A landscape with many valleys, sampled at points; each row gives a point and its height.
A ball rolls from a point to whichever of its 2 nearest points has the largest drop for the distance, and stops where none of them is lower. Distance is the straight distance between rows; heights are no part of it.
memu h=701: [131 172 161 121  98 127  99 100 145  60  76  96 136 131 127  69  84 139
  93 149 128 150 161 140 108 180]
sofed h=275: [144 125  87  88 177 164 135 153 158 145 161 122 151 184  69 124 116 116
  99 158 188 162  82 144 126 114]
sedo h=371: [180 159 138 120 118 100 111 134 147 125 161 126 123 137 154 152 129 134
 176 117 135 104  91 125 163 105]
fuvat h=151: [137 159  86 139 191 108 124 149 128 120 109  94 126 130  96 183 154 116
 140 124 153 121  97 184 155 145]
zifif h=413: [156 169 123 111 118 105 145 144 166  81 166 111 111 140 128 141  75 129
 139 135 175 133  52 186 108 127]
Libo h=403: [122 176 103 141  77 138 110 101 101 120 107 128 142 117 168 101 178 112
 157 135  57  79 100 155 157 119]
Mivup h=386: [122 152 105 127  94 109 116  96  80 151 154 156 150 115 146 111 193 115
 166 150  54  31  76 162 141 111]
giv h=418: [178 106 185  98 156 110 139 114 169  94 146 138 156  93 136 160 143 150
 192 150 102 109 129 138 120 113]
zep h=152: [151 112 151 177 146 113 156 118 124 132 179 156 115  86 161 134  90 123
 149 101 101 144 147 101 145 108]
vavab h=412: [135  73 167 115 133 221 148 142 122 130 149 100 151 149 135 123 142  86
 131 116  63  98 131 152  97 140]
poko h=153: [116  74 155 137 144 177  89 164 183 113 142 176 174 146  94 106 148  73
 154 102  63 103 127 106  84 129]
gase h=427: [137 131  68 114 174 106  72 144 139 151 171 157 119 179  59 187 154 124
 147 102 162 111  89 127 137 100]
banup h=388: [142 141 142 162 121  88  91 108 176  96  84 143 107 126 111 144  83 165
 131 116 180 197 147 130 157  98]
fom h=322: [ 90  69 117  92 146 155 117  87 121 150 150 133 137 109 115 125 125 128
 120 108 100 157 156 136  98 132]
zok h=300: [165 145 109  69 193 161  99 150 151 153 194 133 142 199  59 151 126 114
 121 131 145 140  94 140 136 123]
beba h=131: [118 131 149 193 106 102 177 150  70 130 122 121 105 109 182 112 133 132
  90 138 137 157 156  70 144 129]
Ferof h=524: [131 142 134 159  83 127 138 148 129 106 110 107 114 119 184 128 102 121
 110 114 159 140 130 112 153 133]
pesa h=588: [102  72 120 168  98 138 156 118  97 127 142 150 130  87 175 112  78 111
 107 120 158 160 130  77 102 121]
vige h=163: [145  98  79  55 114 137 115 104 116 179 162 145 159 166 124  92 160 113
 138 162 122  86 107 126 107 122]
lonob h=368: [172 116 150 103 157 143 183 148 159 102 158 126 161 128 135 141 102 104
 151 148 166 142 101 144  80 124]
sib h=204: [ 74 147  92 138 163 133 121 136 128  91  88 137 127  93 106 103 126 112
 105 106 142 141 129 184 132 158]
ras h=246: [152 152 130 127 104 154 124 140 108 153 125 118 121 142 158 118 151 103
 140 122 121 116 129  85 153 110]
Gimi h=396: [141 105 190 110  72 165 154  80 129  80 111 108 162  80 183 108 112 131
 129 157  72 105 106 154  97 142]
papup h=361: [161  79 182 131 115 143 194 118 121 135 115  75 114 107 164 169 143 110
 140 126 100 133 121 132  83 133]
tetu h=398: [154 107 146 113 143 170 164 149 116 137 124  87 164 141 121 154 188  97
 144 127  67  91 123 150  98 141]
vom h=385: [137 172 175 163 112  89 138 144 126 132  55  79 104 120 142 125 174 166
  73 171 128 146 177 104 155 157]
gir h=411: [119 147 150 138 107 106  92 165 162 124  46 121 101 129 134 101 157 164
 101 165 118 168 189 124 161 154]
vik h=425: [119 154 177 144 154 125  97 158 121 161  75 105  82 137 122 140 176 130
 105 114  46 114 189 137 161 143]
popod h=254: [152 131 156 126 101 147  76 136 164  85  92 151 118 117 144 114 135 129
 170 100  82 121 149 125 135 122]
mune h=533: [160 165 136 109  86 141 157 131  97 142 171 107 146 117 172  66 116 105
 126 171 122 100 103 111 128 128]
las h=305: [106 163 162 135 129  94 112 110 128 118  79 103  61 148 125 122  97 186
  72 143 162 174 205  89 130 153]
dodan h=211: [142  98 128 131 143 113 123 175 164 156 178 186 165 142 103 138 166  90
 176 134 110  89  99  88  90 101]
Kulam h=485: [106 173 151 192 129  87 151 128 106 109 117 124  78 131 155 156  82 158
  84 111 190 163 169  97 125 148]
Mib h=309: [142 144 153 125 148 117 206 119  97 149 183 107 129  88 162 139 131 137
 128 166  98  89  98 147  87 131]
samip h=223: [138  96 128 111  85 144  84 123 113 179 122 144 152 178 127 116 197  87
 157 137  94  85 132  79 122 100]
vot h=538: [113 134 128 133  86 158 153 147 112 114 156 116 138 122 184  85  85  97
 123 143 152 130 110 110 128 117]
Vefo h=372: [179 102 145 114 128 111 142 124 186 117 133 158 175 113  98 157 137 144
 157 157 186 182 130  95 123  69]
gesin h=490: [121 115 144 121 138 148  98 156 150 120 111 125 105 154 118 102 122 128
 128 113 121 154 176 100 146 111]
Pavu h=251: [175 122 158  83  99 129 119 111 139 159 132 120 161 172 119 131 195 129
 171 146  98  71 128  94 117 108]
nom h=399: [185 147 136 141 144  85  93 150 165 126 177 177 131 141  96 163 128 128
 191 128 143 117 107 114 146  94]
Zav h=303: [ 54  50 110 121 154 163 121 107 102 164 133 136  99 139 108 164 111 140
 104  97 127 156 168 123 113 168]
vodan h=599: [ 75 105 112 145  88 124 149 113 117 118 124 141 132 100 131  95  73 116
  96 148 207 152 137  92 112 135]
mezu h=325: [113 165 108 139 131 129 162 138  98  98 145 124 114  83 180 123  85 106
 118 140 120  95  83 183 107 155]
kigin h=551: [142 107 162 183 164 132 187 147 146 105  94 109 151 142 144 139  95 129
 105 128 148 171 177 109  99 149]
ganuk h=612: [ 90  79 110 143 117 101 124  77 117 124 120 148 114 103 134 130  79 162
 101 144 187 187 170  85 110 104]
tiso h=404: [144  93 118 127 145  86 158 111 153 143 149 132 144 109 127 144 115 149
 136 145 182 169 107 117 108  96]
lef h=423: [102 173  83 100 118 146 111 116 108  97  70  71 131 167 118 114 115 122
 105 145 131 121 123 194  89 187]
tev h=379: [167 144  84  73 138 138  61 160 171 142 130 155 189 173  47 118 173 107
 151 156 174 132  68 142 164  99]
Zupa h=345: [130 114 148 133 180 167 205 141 155 111 160 121 159 116 113 137  99 116
 107 148 147 149 133 131  64 159]
bap h=196: [127 105 122  85  94 134 109  97  72 198 141 126 124 164 122 108 172 121
 124 132  78 105 114 104 138  96]
Buki h=408: [146 151 111 114  77  69 153  88  96 137 150 115 111  98 167 113 123 148
 126 159 180 123  94 104 142 119]
navol h=355: [ 90 111 114 112 120 125 106  81  84 146 161 168 116 101 146 109 127 120
 152 113  35  64 103 170 125 123]
lugu h=527: [131 183  89 131 147  93 145 122 130  90  96  99 157  95 102 119 138 134
  90 176 195 134 111 168 119 184]
kobin h=68: [ 72 101  98 163 164 166 202 146 101 136 109 110 133 116 121 139 160 103
 118 129 143 134 117 155 100 151]
Vimum h=244: [128 146  88 107 169 122 111 144  70 172 165 137  88 157 100 144 138 128
 131 121 126 108 129 127 143 132]
giko h=219: [178 117 124 121 130 129 161 161 100 178 160 124 126 147 164 125 146 129
 140 141 152 146 136  62 146  83]
bil h=528: [ 93 127 167 168 117 164 164 164  78 118 128 109  94 127 157 129  69 108
  77 108 138 145 162 102 119 165]
vadas h=504: [133 145  84  79 132 124 136 126 142 115 134 141 169 101 115  90 127 134
 141 186 178 139  94 151 117 125]
loz h=420: [141 163 121 168  82 141 113 156 119 114  82 125 144 114 181 118 204 105
 139 109 100  78  95 134 181 134]
tabos h=70: [115 142  64 128 139 154 131 162 128 121  80 110 143 138 119 135 159 103
 128 151 195 134  87 167 132 144]
sezak h=202: [148 136 177 190 109 103 122 176 154 148 105 156  83 146 168 135 134 161
 125 115 118 168 174  56 193 100]
lala h=365: [135  61 160 114  95 145 156  95 166 118 145 117 149  87 177  99  90 122
 120 127 143 135 121 109  96 122]
mok h=397: [162 162 144 144  94  88 119 136 154 101 124 130 122 103 168 143 148 145
 153  78 139 116  72 130 192 119]
mes h=690: [137 174 138 128 109 151  98 134 158  71  67  94 122 129 126  95 125 116
 120 137 123 135 160 163 150 155]
vin h=480: [128 156 127 161 177 110 109 154 140 115 134 136 110 134 105 154 142 133
 141  76  99  98 131 154 154 140]
rubo h=324: [114 132 108  77 119 161 150 116  74 157 201 141 140 136 133  73  77 121
  96 166 154 144 148  87  82 136]
gamum h=277: [143 137 123 123 182 114 153 125 150  99 110 122 169 121  87 137 129 147
 114 176 197 170 153 141 116 130]
zifa h=362: [ 88 101  74 102 124 136 102  95 123 123 118 122  99 136 128 124 103 130
 158  96 118 106  83 179 102 145]
sezuz h=578: [117  66 130 185 111 136 154 126 152  98 118 152 128  78 181 121 108  95
 126 111 140 157 133 119 132 114]
gev h=231: [159  99 134  89  74 158  94 121 131 123 182 132 127 188 141  89 103 105
 169 114  66  92  90 128 102 120]
Zivi h=74: [124 148 134 157 101 133 159 148  81 166 128 118 152  85 170  90 151 125
  97 143  80  96 161  96 158 108]
Zavem h=439: [106 158 106 146 119 128 130 110 126  83  58  70 106 129 125 128 120 134
 102 114 150 129 110 178 119 180]
vuge h=225: [ 72 134  85 129 145 135  85 120 159  89  98 164 131 105  87 117  85 116
 140 102 152 165 127 166 139 118]
Rutaz h=259: [173 128 135 124  85 164 106 147 127 141 153 130 118 177 154 106 103  98
 152  98 110 107  99  94 133  99]
zez h=382: [157  87 175 119  80 181 176 112 128  97 122  77 151 105 160 150 114 115
 143 128  65  96 113 157  80 155]
vazi h=407: [114 136 113  68  95 154 158  75  95 104  93  73 140 155 130 110 130 140
 103 150 112 119 123 168  75 175]
Finap h=266: [120 143  91 103 162 124 112 114  91 152 168 139 113 127 100 103 111 131
 151 122  83  92 146 152 119 135]
Pes h=304: [117 140  88  88 157 165 130 138 119 151 201 143 114 157 117  98  55 137
 113 142 169 142 121 117 110 147]
Zubo h=495: [131 124 126 148 207 144 141 176 145 110 160 130 114 149  93 149  96 114
 137  87 114 130 149 154 128 144]
Lokuv h=448: [164 161  91 154 178 100 153 130  87 141 140 109 116 143 116 159  97 167
  93 130 202 155 125  98 156 128]
debut h=488: [ 87 103  65  81 149 118 115 108 136 145 160 176 148  90  96 121 112 145
 143 167 187 126  94 155 128 101]
lon h=340: [ 99 139 135  94 115 140 142 100  57 166 168 126 102 115 138  94  88 154
  81 146 114 140 175 101 111 132]
loni h=154: [174 129 145 141 124  79 191 108 123 136 143 131 158  65 176 145 161 140
 144 170 133 103 106 115 135 112]
Gezor h=278: [123 140 126 133  87 114  56 108 145 116  74 137 101 114 144  92 129 152
 165 109 111 131 149 145 170 117]
Fubom h=467: [146 183 123 179 130  89 178 133  76 141 163 107  99 138 147 153  85 144
  90 114 191 157 140  69 158 134]
vak h=330: [129 147 132 149  97 128 181 113  71 162 153 100 100 100 159 151 136 141
 120 124  84  98 108 131 124 127]
Bisit h=248: [132 159 105  93 180 144 154 134 148 117 155  93 166 155  70 125 113 132
  85 183 214 156 116 150 103 151]
nam h=270: [130 111 105 156 114 130 103 172 110 157 165 161 124 179 120 134 153  61
 172  83 101  72  88  86 141  99]
Legeg h=441: [158  93 162 108 154 109 153 117 170 121 119 108 143 143 121 168 158 135
 165 124 118 129 123 125 113 117]
vula h=367: [177 160 157 117 186  87 102 122 186  73 140 158 162  82  84 139 147 147
 189 143 127 100 151 133 168 113]
Zamor h=546: [164 142 151 170 151 127 143 179 168 106  81  93 107 163 121 178 134 148
 120  90 140 173 130 114 149 127]
zemom h=376: [ 93 126 112 207 101 107 130 147 125 116  97 154 112  88 171 139 140 123
 133  67 105 132  97 152 166 128]
fugum h=279: [192 140 163  95 101 142 148 116 103 155 153 115 156 114 148 119 177 128
 166 157  66  75 122 100 148 108]
nar h=426: [172 138 114 150 170  70  79 152 169 132 171 174 136 181  50 175 125 122
 150 104 169 129  92 119 144  81]
miseg h=457: [130 110  84  71 118 137  83 126 123 177 173 163 125 155 102  87 102 145
 134 123 166 146 121 103 158  95]
Fizu h=321: [109  89  95 114 112 115  71 118 140 137 146 155 111 158 104 144 142  95
 188  85 106 112  98 131 105 114]
petab h=338: [129 120 156 120 102 122 131 114 112 129 172 158 119  81 159 150 135 106
 181 113  32  56  95 145 120 114]
dafi h=390: [ 94 107 115 103 111 135 154  70  84 110 124  88 136  96 153 102 122 125
  96 165 111 109 112 184  52 169]
rumeg h=492: [115 143 109 112 152 122 144 117 163  80 112 130 147 100 109 155 112 124
 164 135 134 122  72 214  87 152]
migu h=326: [120 153 136 135 186 140 174 139 113 114 172 126 114 103 114 137  73 122
 115 137 136 141 148 134  90 160]
dap h=343: [129 123 134  67 192 159  85 115 154 129 148 136 147 174  63 109 133 136
 131  97  75 129 161 127 130 152]
Biv h=178: [130  77 155 131 114 169  93 124 147 109 138 152 150 142 114 134 154  86
 179  91  62  80 103 133  89 144]
Nobir h=328: [130 149  72  87 104  97  55 111 134 127 148 160 133 138 114 111 134 129
 180 144 119  78  75 164 135 112]
rep h=387: [178 143 171  86 162 130 123 117 164 107  83  78 139 138 108 144 130 160
 115 141 119 160 178 143 129 159]
tunat h=341: [ 80 146  86 170 123 126 179 133 104 105 148 125 106 115 184 131  73 123
 125 102 147 126  62 163 114 168]
Pura h=410: [147 138 172 121 161 110 167 127 129 125 105  88 125 111 122 149 138 169
  95 154 126 142 180 126  99 158]
pegaf h=302: [128 150 102 126 115  78  72  90 129 132 110 147 107 112 127 124 138 141
 178 119  98 105 112 172 168 126]
sepi h=262: [109  50 118 121  84 140 143  74 117 128  92 109 158 100 160 154 148 101
 160 117  84  95  84 164  93 134]
Kidef h=405: [143 116  85 117 165 134  63 145 165 147 137 154 153 185  28 151 165 132
 134 138 189 142  85 128 147  93]
didob h=445: [154 175 144 187 122  91  95 176 159 117  93 132 129 140 144 143 195 144
 129  98 104 104 119 115 217 128]
Zug h=539: [101 115 148 194 140 139 186 173 107 114  95 116 121 135 141 132  97 133
  55 135 170 167 169 107  93 161]
rupe h=523: [167 124 141 173 147 122 124 153 194  95 124 123 114 175 101 190 112 145
 134  89 176 171  99 128 149  92]
doziz h=422: [172 178 169 171 104  97 124 146 130 132 145 128 123 114 178 141 191 147
 141  91  97  86  98 119 201 125]
Nagel h=344: [ 83  67  82  88 101 142  65  97 114 158 113 141 109 172 124 120 136 111
 158  82 113 104  85 154 113 126]
nub h=625: [110  93 134  95 111 129 113  96 158 114  94 136 120 115 116 117  96 153
 102 122 159 187 168 118 111 119]
kizu h=430: [111 169 140 112 104 135  71 155 116 143  55  93  89 154 143  85 140 141
  97 137  81 142 186 123 157 148]
Gif h=679: [140 202 110 146 128 140 116 168 147  78  89 103 150 135 120  76 112 109
 103 142 159 144 112 143 150 153]
balop h=453: [133 106 148 144 153 138  72 182 176 135 111 157 125 190  65 127 180 132
 134  93 103 137 171  72 140 114]
Lemis h=354: [147 165 142 105 134  88 142  95  72 174 161 108  94 103 123 158 141 163
 126 143 102  95 116 120 153 122]
bibu h=114: [ 58 106  75 107 109 193 151 116  73 157 129 131 139 147 143  90 135 107
  94 126 124 132 109 146  92 153]
pufip h=284: [ 65  30 134 171 136 148 137 122  95 154 120 150  91 137 152 176  96 137
 109  93 130 163 176 108  99 124]
kif h=428: [156  72 157 102 137  88 170  96 146 155 149 118 133 107 127 181 128 148
 163 119 142 155 151 110 111 105]
pip h=229: [145 118 140  89 134 169  83 125 164  86 138 146 143 142 112  95 105 114
 169 110  90 104 140 143 124 131]
Nizu h=429: [150 150 126 142 164  94 140 133  99 140 117 103 123 112 119 148 137 165
 103 138 156 141 163 118 154 146]
ked h=383: [154 146 130  83  71 112 134  75  89 143 109 107 123 146 151 115 154 145
 114 160  81 108 117 146 130 122]
nimo h=93: [ 69  88  99 135 144 186 159 146  77 169 125 114 147 129 129 122 147 119
  96 117 140 149 154 131  99 152]
lapi h=506: [127 120 131 116 125 147 138 144 128 127 136  91 112 146 131 134 103 127
 103 104 154 154 140 107 114 128]
zasib h=648: [ 93 145 142  95 102 127  92 106 141  89 125 146 146 122  99  50  63 150
  64 170 193 180 158 128 111 154]
Tisu h=541: [ 85 184 102 144 172 101 147 119  93 114 133 104 143 104  82 122 107 126
  77 163 213 122 131 139 108 173]
piva h=515: [100 109 173 185  91 133 147 130  93 133 127 103  60 106 177 133  61 124
  85 103 114 146 144  67 126 122]
Keka h=520: [152 185 101  93 104 136 139 121 105 124 135 115 156 115 131  65 130 108
 120 181 165 126 122 120 151 129]
nesa h=237: [161 117 188 132  99 101 119 135 158 143 107 121  93 145 164 136 132 161
 132 117 117 154 174  76 150 106]
Kinor h=111: [146 135  67 148 184 130 147 155 156 112  85  88 139 146  92 168 141 124
  98 138 191 162 107 163 139 137]
tugar h=459: [139 204 100 118 136 126 107 119 151  71  88  94 120 140  91 135 125 130
 121 138 154 118  85 208 135 173]
lagom h=380: [166 173 159 122 118  48 169  87  88 139 149  90 104  89 164 152 127 165
 114 140 141 119 112 103 159 126]
zoke h=384: [148  71 178 107  73 160 151 123 183  79 123 146 152  77 173 116 104 108
 179 130 119 125 103 113 111 116]
Ziliv h=366: [171 128 148  88 168 163  93 140 175 116 107 119 161 152  71 125 160 144
 136 127 113 139 153 143 131 147]
sep h=287: [126 131 115  96 141 119 151 100 100 147 153 121 130 105 129 136 126 112
 145 163 104  92 104 165 102 137]
domi h=176: [135 112 158 153 165 127 152 132  90 160 197 157 121  82 137 143 118 112
 136 109  68  92 152 104 140 104]
Daki h=221: [124 127 104 119 121 158 123 153  75 185 160 123 109 186 125 124 157  96
 119 103  99  94 132 108 143 114]
Lipat h=265: [ 85 120 112 129 199 155 127 128 156 124 167 162 132 149  61 125  77 164
  99 110 158 184 158 133 118 117]
rivo h=501: [ 69 135 141 179  97  92 136 120  80 125 111 131  55 114 165 141  62 153
  96  82 157 160 160  98 140 129]
govef h=409: [102 142 166 149 140 128 146 170 122 146  72  89  90 133 139 155 166 136
  83 135 101 147 187 115 145 152]
deg h=553: [ 58 161 119 159 174  98 136 107  75 123 110 140 115 102 107 127  76 148
  78 136 191 147 178 122 102 172]
gakuf h=182: [ 85 161  73 123 174 109 119 122  96 133 106 102 109 113  78 142 141 128
 123 115 141 131 134 199 129 152]
dumom h=421: [133 126 190 140  83 131 140 109 100 153 102  98  75 124 154 171 158 153
 108  93  51 105 131 162 131 120]
Fusol h=475: [148 116 146 101 136 132  77 140 173 133 115 125 129 197  71 150 171 104
 152  77 123 116 132  99 126 128]
mupem h=339: [186 118 156 154 135 115 116 138 208  80  88 156 154 118 118 129 112 153
 151 164 164 199 153 112 132  83]
Rozak h=332: [129 175 205 122 104  92 110 131 106 113  80  76  87 158 133 127  99 157
  69 137 158 148 183 106 108 181]
roki h=360: [ 77 130  92 183 126 112 142 122 106 108 140 144 115  79 177 151 116 115
 153  96 153 124  91 159 137 130]
Kug h=220: [ 71 134  95 125 146 120  94 110  70 180 152 162  83 129 115 142  93 153
  95 108 134 144 176  85 155 116]
zogu h=190: [183 132 136 123 137  95 191 133 116 164 175 134 168 100 153 130 156 125
 142 160 166 129 146  80 132  85]
bim h=389: [173 155 125 108 148 106 159 135 149 125 172 119 124 132 136 146  67 110
 135 128 163 131 100 146 121 116]
Tavib h=337: [175 153 136 122 161  97 121 127 165 110 117 135 160  92 127 140 158 141
 156 149 155 123 122 149 181 121]
Popop h=286: [ 88 132  85 109 175 175 117 131 113 149 194 160 122 171  90 126  64 137
  97 103 168 179 143 103 148 130]
gadu h=394: [101 117 160 205  99 112 116 158 144 131  91 149  79 115 162 152 164 134
 143  69  56 112 137 132 177 111]
Fodok h=359: [114 153 133  85  93 132 143  71  42 173 141  96 108 129 136 126 121 153
 106 165  99  98 146 134 101 136]
Tar h=301: [168 133 188 140  74 163 138 123 112 161 151 113 126 112 159 134 156 127
 124 139  40  96 142 101 142  94]
peb h=498: [180 121 131 112 138 119  96 141 183 116 107 125 126 193  74 170 136 138
 149 106 169 151 110 110 139  93]
gek h=565: [125  86 158 196 138 136 187 155 154  88 101 140 148  74 158 126 111 125
 121 157 136 158 163 104 112 118]
ves h=102: [109 160 166 173  98 123 190 121  68 145 146 105 115  93 174  99 137 130
  67 180 117 114 146  91 126 115]
Zemi h=181: [133  81 121 110 137 159  97 169 166 137 173 199 180 185  73 110 178  80
 157 110  99 107 107  98 101 120]
Vasi h=637: [ 93 136 163 120 125 136 118 116 166 101 116 125 122 143 106  99  61 143
  70 134 190 185 161  95 117 135]
vog h=241: [ 74 118 108 148 143 135 110 139  85 168 116 142  83 158 126 172  98 155
  91  89 169 175 186  83 141 123]
ver h=310: [106 157 116 111 149 144 161 118  91 119 161 116 115 107 142  95  62 121
 119 142 115 114 134 176 108 179]
losu h=473: [104  74 147 127 139 131  63 149 191 135 100 162 119 169  98 121 129 153
 120 100 110 175 190  90 144 111]
pek h=424: [107  87  97 106  72 175 103 125 161 134 125 141 150 125 135  82 122 117
 144 128 166 166 110  97 127 102]
Guzuk h=432: [134 118 157 178 141 130  79 182 161 118  93 153 122 154 119 150 201 110
 148  84  88 120 149 107 152 129]
tokot h=414: [114 102 138 165  89 119  87 135 137 143  81 138 104 138 125 145 179 103
 162  84  72 114 132 108 145 118]
tase h=242: [108  69 127 105  88 167 109 101 134 117  67 118 159 118 141 125 183 106
 173 118  57  82 124 180  96 142]
gesap h=192: [134  68 102  71  98 121 101 101 109 194 151 160 164 161 125 129 189 100
 173 163  92  74  90 129  74 101]
luzu h=402: [150 150 161 112  78 115 120  93 118 109 108  86 112 127 158 150 149 147
 130 120  61  83 111 157 146 139]
pitu h=263: [101  83 123 184 164 135 136 142 128 159 117 139  82 175 128 180  95 152
 115  76 144 181 179  97 123 117]
fup h=125: [143 171 121 190 155 107 167 143 110 139 173 161 116 101 167 137 112 133
 118 111 133 129 145  94 166 110]
rur h=658: [ 91 177  93 101 125 124 107 111 129  95 115 136 138  93  82  61  95 134
  79 172 164 149 157 138 121 171]
fil h=187: [162 161 148 159  99  99 180 135 105 111 146 134 144  63 193 106 133 138
 125 143 148 128 102  98 164 113]
Figu h=243: [157 124 142 163 120 127 111 178 135 135 177 173 153 138 136 136 191  63
 186 111  89  48  63  92 115 100]
gufa h=205: [164 114 157  81 124 164  95 114 134 112 144 137 150 183 117 104 138 107
 168 120  49  81 117 150 105 136]
geg h=510: [119 113 110  90 198 156 120 145 146 137 179 134 121 169  86 140 106 103
 149  94 104 105 105 167  98 161]
ligu h=509: [138 156 104 124 145 106 153 124 165  68 103 108 161  94 121 142 127 126
 135 172 192 126  68 180 105 156]
beset h=311: [122  93 128 172 101 118 177 135 129 132 118 109 149  85 182 158 166 115
 150 120 127 122  81 120 114 107]
tabal h=440: [107  71 119  89 103 151 111 112 124 173 155 143 133 143 125  84 119 119
 124 131 154 152 148  74 126  85]
nifav h=393: [164 166 176  97 164  78 134 109 157  87 166 142 131  69 133 140 138 147
 174 133  78 103 139 140 160 131]
Teti h=431: [116 167  95 120  87  66 113  85 109 117 130 110  98 107 141 116  74 152
  98 134 202 151 114 111 140 123]
resub h=136: [ 98  97  61  84  93 172 145 103  96 164 125 134 161 141 140  81 141  99
 128 161 104  94 113 156  89 137]
Para h=333: [ 92 127 115 149 136  88 108 121 126 121  73 125  93 128 106 157 112 172
  83 140 200 187 181 116 133 146]
zati h=218: [117  66 105 105  80 155 107  94 116 153 130 137 168 159 145 118 183  99
 175 134  49  64  95 151  89 126]
sofo h=406: [128  72 135  99  71 161 106 109 194 103 104 153 175 110 143 108 115 110
 166 140 151 153 110 126 110 104]
bogoz h=285: [147  84 138 113  88 125 164  99 135 127 114 120 146  94 185 165 164 113
 179 141 111  85  62 138 101 126]
gupin h=381: [164 101 195 146 120 158 181 155 136 126 114 103 153 109 148 167 168 115
 150 116  80  96 128 131 124 132]
der h=375: [ 82 104  86  99 134 134 132  83  94 113  96 103 111 113 135 132 124 133
 140 128  96 128 111 203  88 175]
kibi h=36: [110 121  84 133 133 166 149 166 116 135  92 120 154 124 138 119 178  95
 135 114 134 120 111 166 135 142]
pok h=323: [142 140 143  73 206 168 106 149 150 165 177 126 147 209  68 130 145 130
 109 118 115 121 162 111 132 145]
Pono h=353: [173 145  78  68 100 115  64 117 154 133 132 163 188 153  94 102 165 122
 174 176 142 100  82 143 144 112]
zise h=335: [136  25 142 139  96 148 166 136 152 138 116 101 148 100 173 161 144 100
 137 118 112 138 102 132  89 111]
Pur h=667: [110 197  76 142 148 130 106 145 119  97  91 130 155 117  76  78 107 113
  68 168 196 159 135 149 154 142]
bazap h=477: [141 194 112 120 164 134 112 139 171  61 109 135 150  93 118 118 112 116
 153 138 126 113  83 203 137 150]
mava h=306: [160 131 137 142 160 121 127 141 190  82  96 125 157 125  86 134 144 142
 132 128 172 165 145 132 152 121]
fifod h=364: [120 136 141 187 128  98 132 131 167 103  75 157 104 142 110 151  84 171
  92 159 204 218 180 124 122 107]
tezol h=474: [ 99 127  54  86 118 102  87  90 120 158 159 172 129 115  80 101  93 163
 125 144 190 168 129 130 140  96]
dut h=522: [ 90 110  98  68 175 171  69 125 168 126 172 165 134 173  57 118  96 119
 146 101 100 109 102 195 104 144]
Zopo h=98: [128 155 138 172 145  95 171 142  85 172 152 160 130  75 157 107 152 132
 103 153 103 119 163  89 178  93]
Vas h=342: [114  66 146 121 157 135 158 112 131 135 161 144 133  85 139 113  96 128
 140 138 126 130 143 128  91 132]
Gidek h=320: [118 129 169 139 110 139 125 120 122 138 137 143 139 103 136 136 167 119
 137 110  31  64 144 130 144  91]
reg h=198: [106 129 129 131 146 121 109 119  85 165 160 189  96  94 136 118 112 133
 132 119 107 110 169 104 157 100]
per h=297: [125  95  95 132 121 110 114 138 133 151 158 133 120 144 121 138 135  93
 159  95 140 109  88 102 141  90]
zad h=245: [ 74 132  97 148 191 146  77 136 164 121 125 193 138 132  63 103 103 140
 121 104 150 172 136 154 136  98]
Gobom h=525: [120 122 145 123 106 138 145 155 155 102  77  82 124 160 131 117 124 135
  82 143 169 170 154 115 113 158]
Buto h=369: [ 99 147 116 124  93 122 128  90  72 173 166 144 125 105 127 128 154 125
 126 149  11  39 106 167 109  96]
pemu h=363: [116 190 208 142  84  74 140 119 103 128  67  69  78 125 146 131 134 171
  50 154 124 132 156 119 148 174]
noril h=166: [151 151 150 206 111 112 168 175 144 124 105 126 122 138 183 126 153 145
  98 135 140 164 165  80 176 119]
sesib h=465: [117 179 108 191 157 122 105 164 136 113  89 139 100 133 118 136 179 118
 132  83 121 111 134 142 189 124]
Narov h=274: [115 124 156 141 107  79 113 110 128 148 105  96  72 128 142 131 116 177
 107 141 142 176 181  88 153 110]

For each start below, name the point where the ball stops.
sofo => Zivi
luzu => kibi
Pur => Bisit
beset => kibi
bil => Bisit
kizu => Zivi
lugu => poko
vik => Zivi
loz => bap

Write out the way that a ball takes from each point below.
mes => Gif > Pur > rur > zasib > Vasi > nub > ganuk > vodan > pesa > sezuz > gek > kigin > Zug > bil > piva > rivo > Kulam > Fubom > Lokuv > Nizu > Pura > rep > Ziliv > dap > pok > zok > sofed > Bisit
Keka => vadas > debut > tezol > miseg > tabal > pek > sofo > zoke > lala > Vas > fom > Zav > pufip > pitu > vog > Kug > reg > domi > zep > fup > Zopo > Zivi
zise => beset > bogoz > sepi > tase > zati > gesap > vige > resub > bibu > nimo > kobin > kibi
Tisu => lugu > ligu > rumeg > bazap > tugar > Zavem > lef > vazi > dafi > der > zifa > Nagel > Fizu > per > nam > Figu > dodan > Zemi > poko
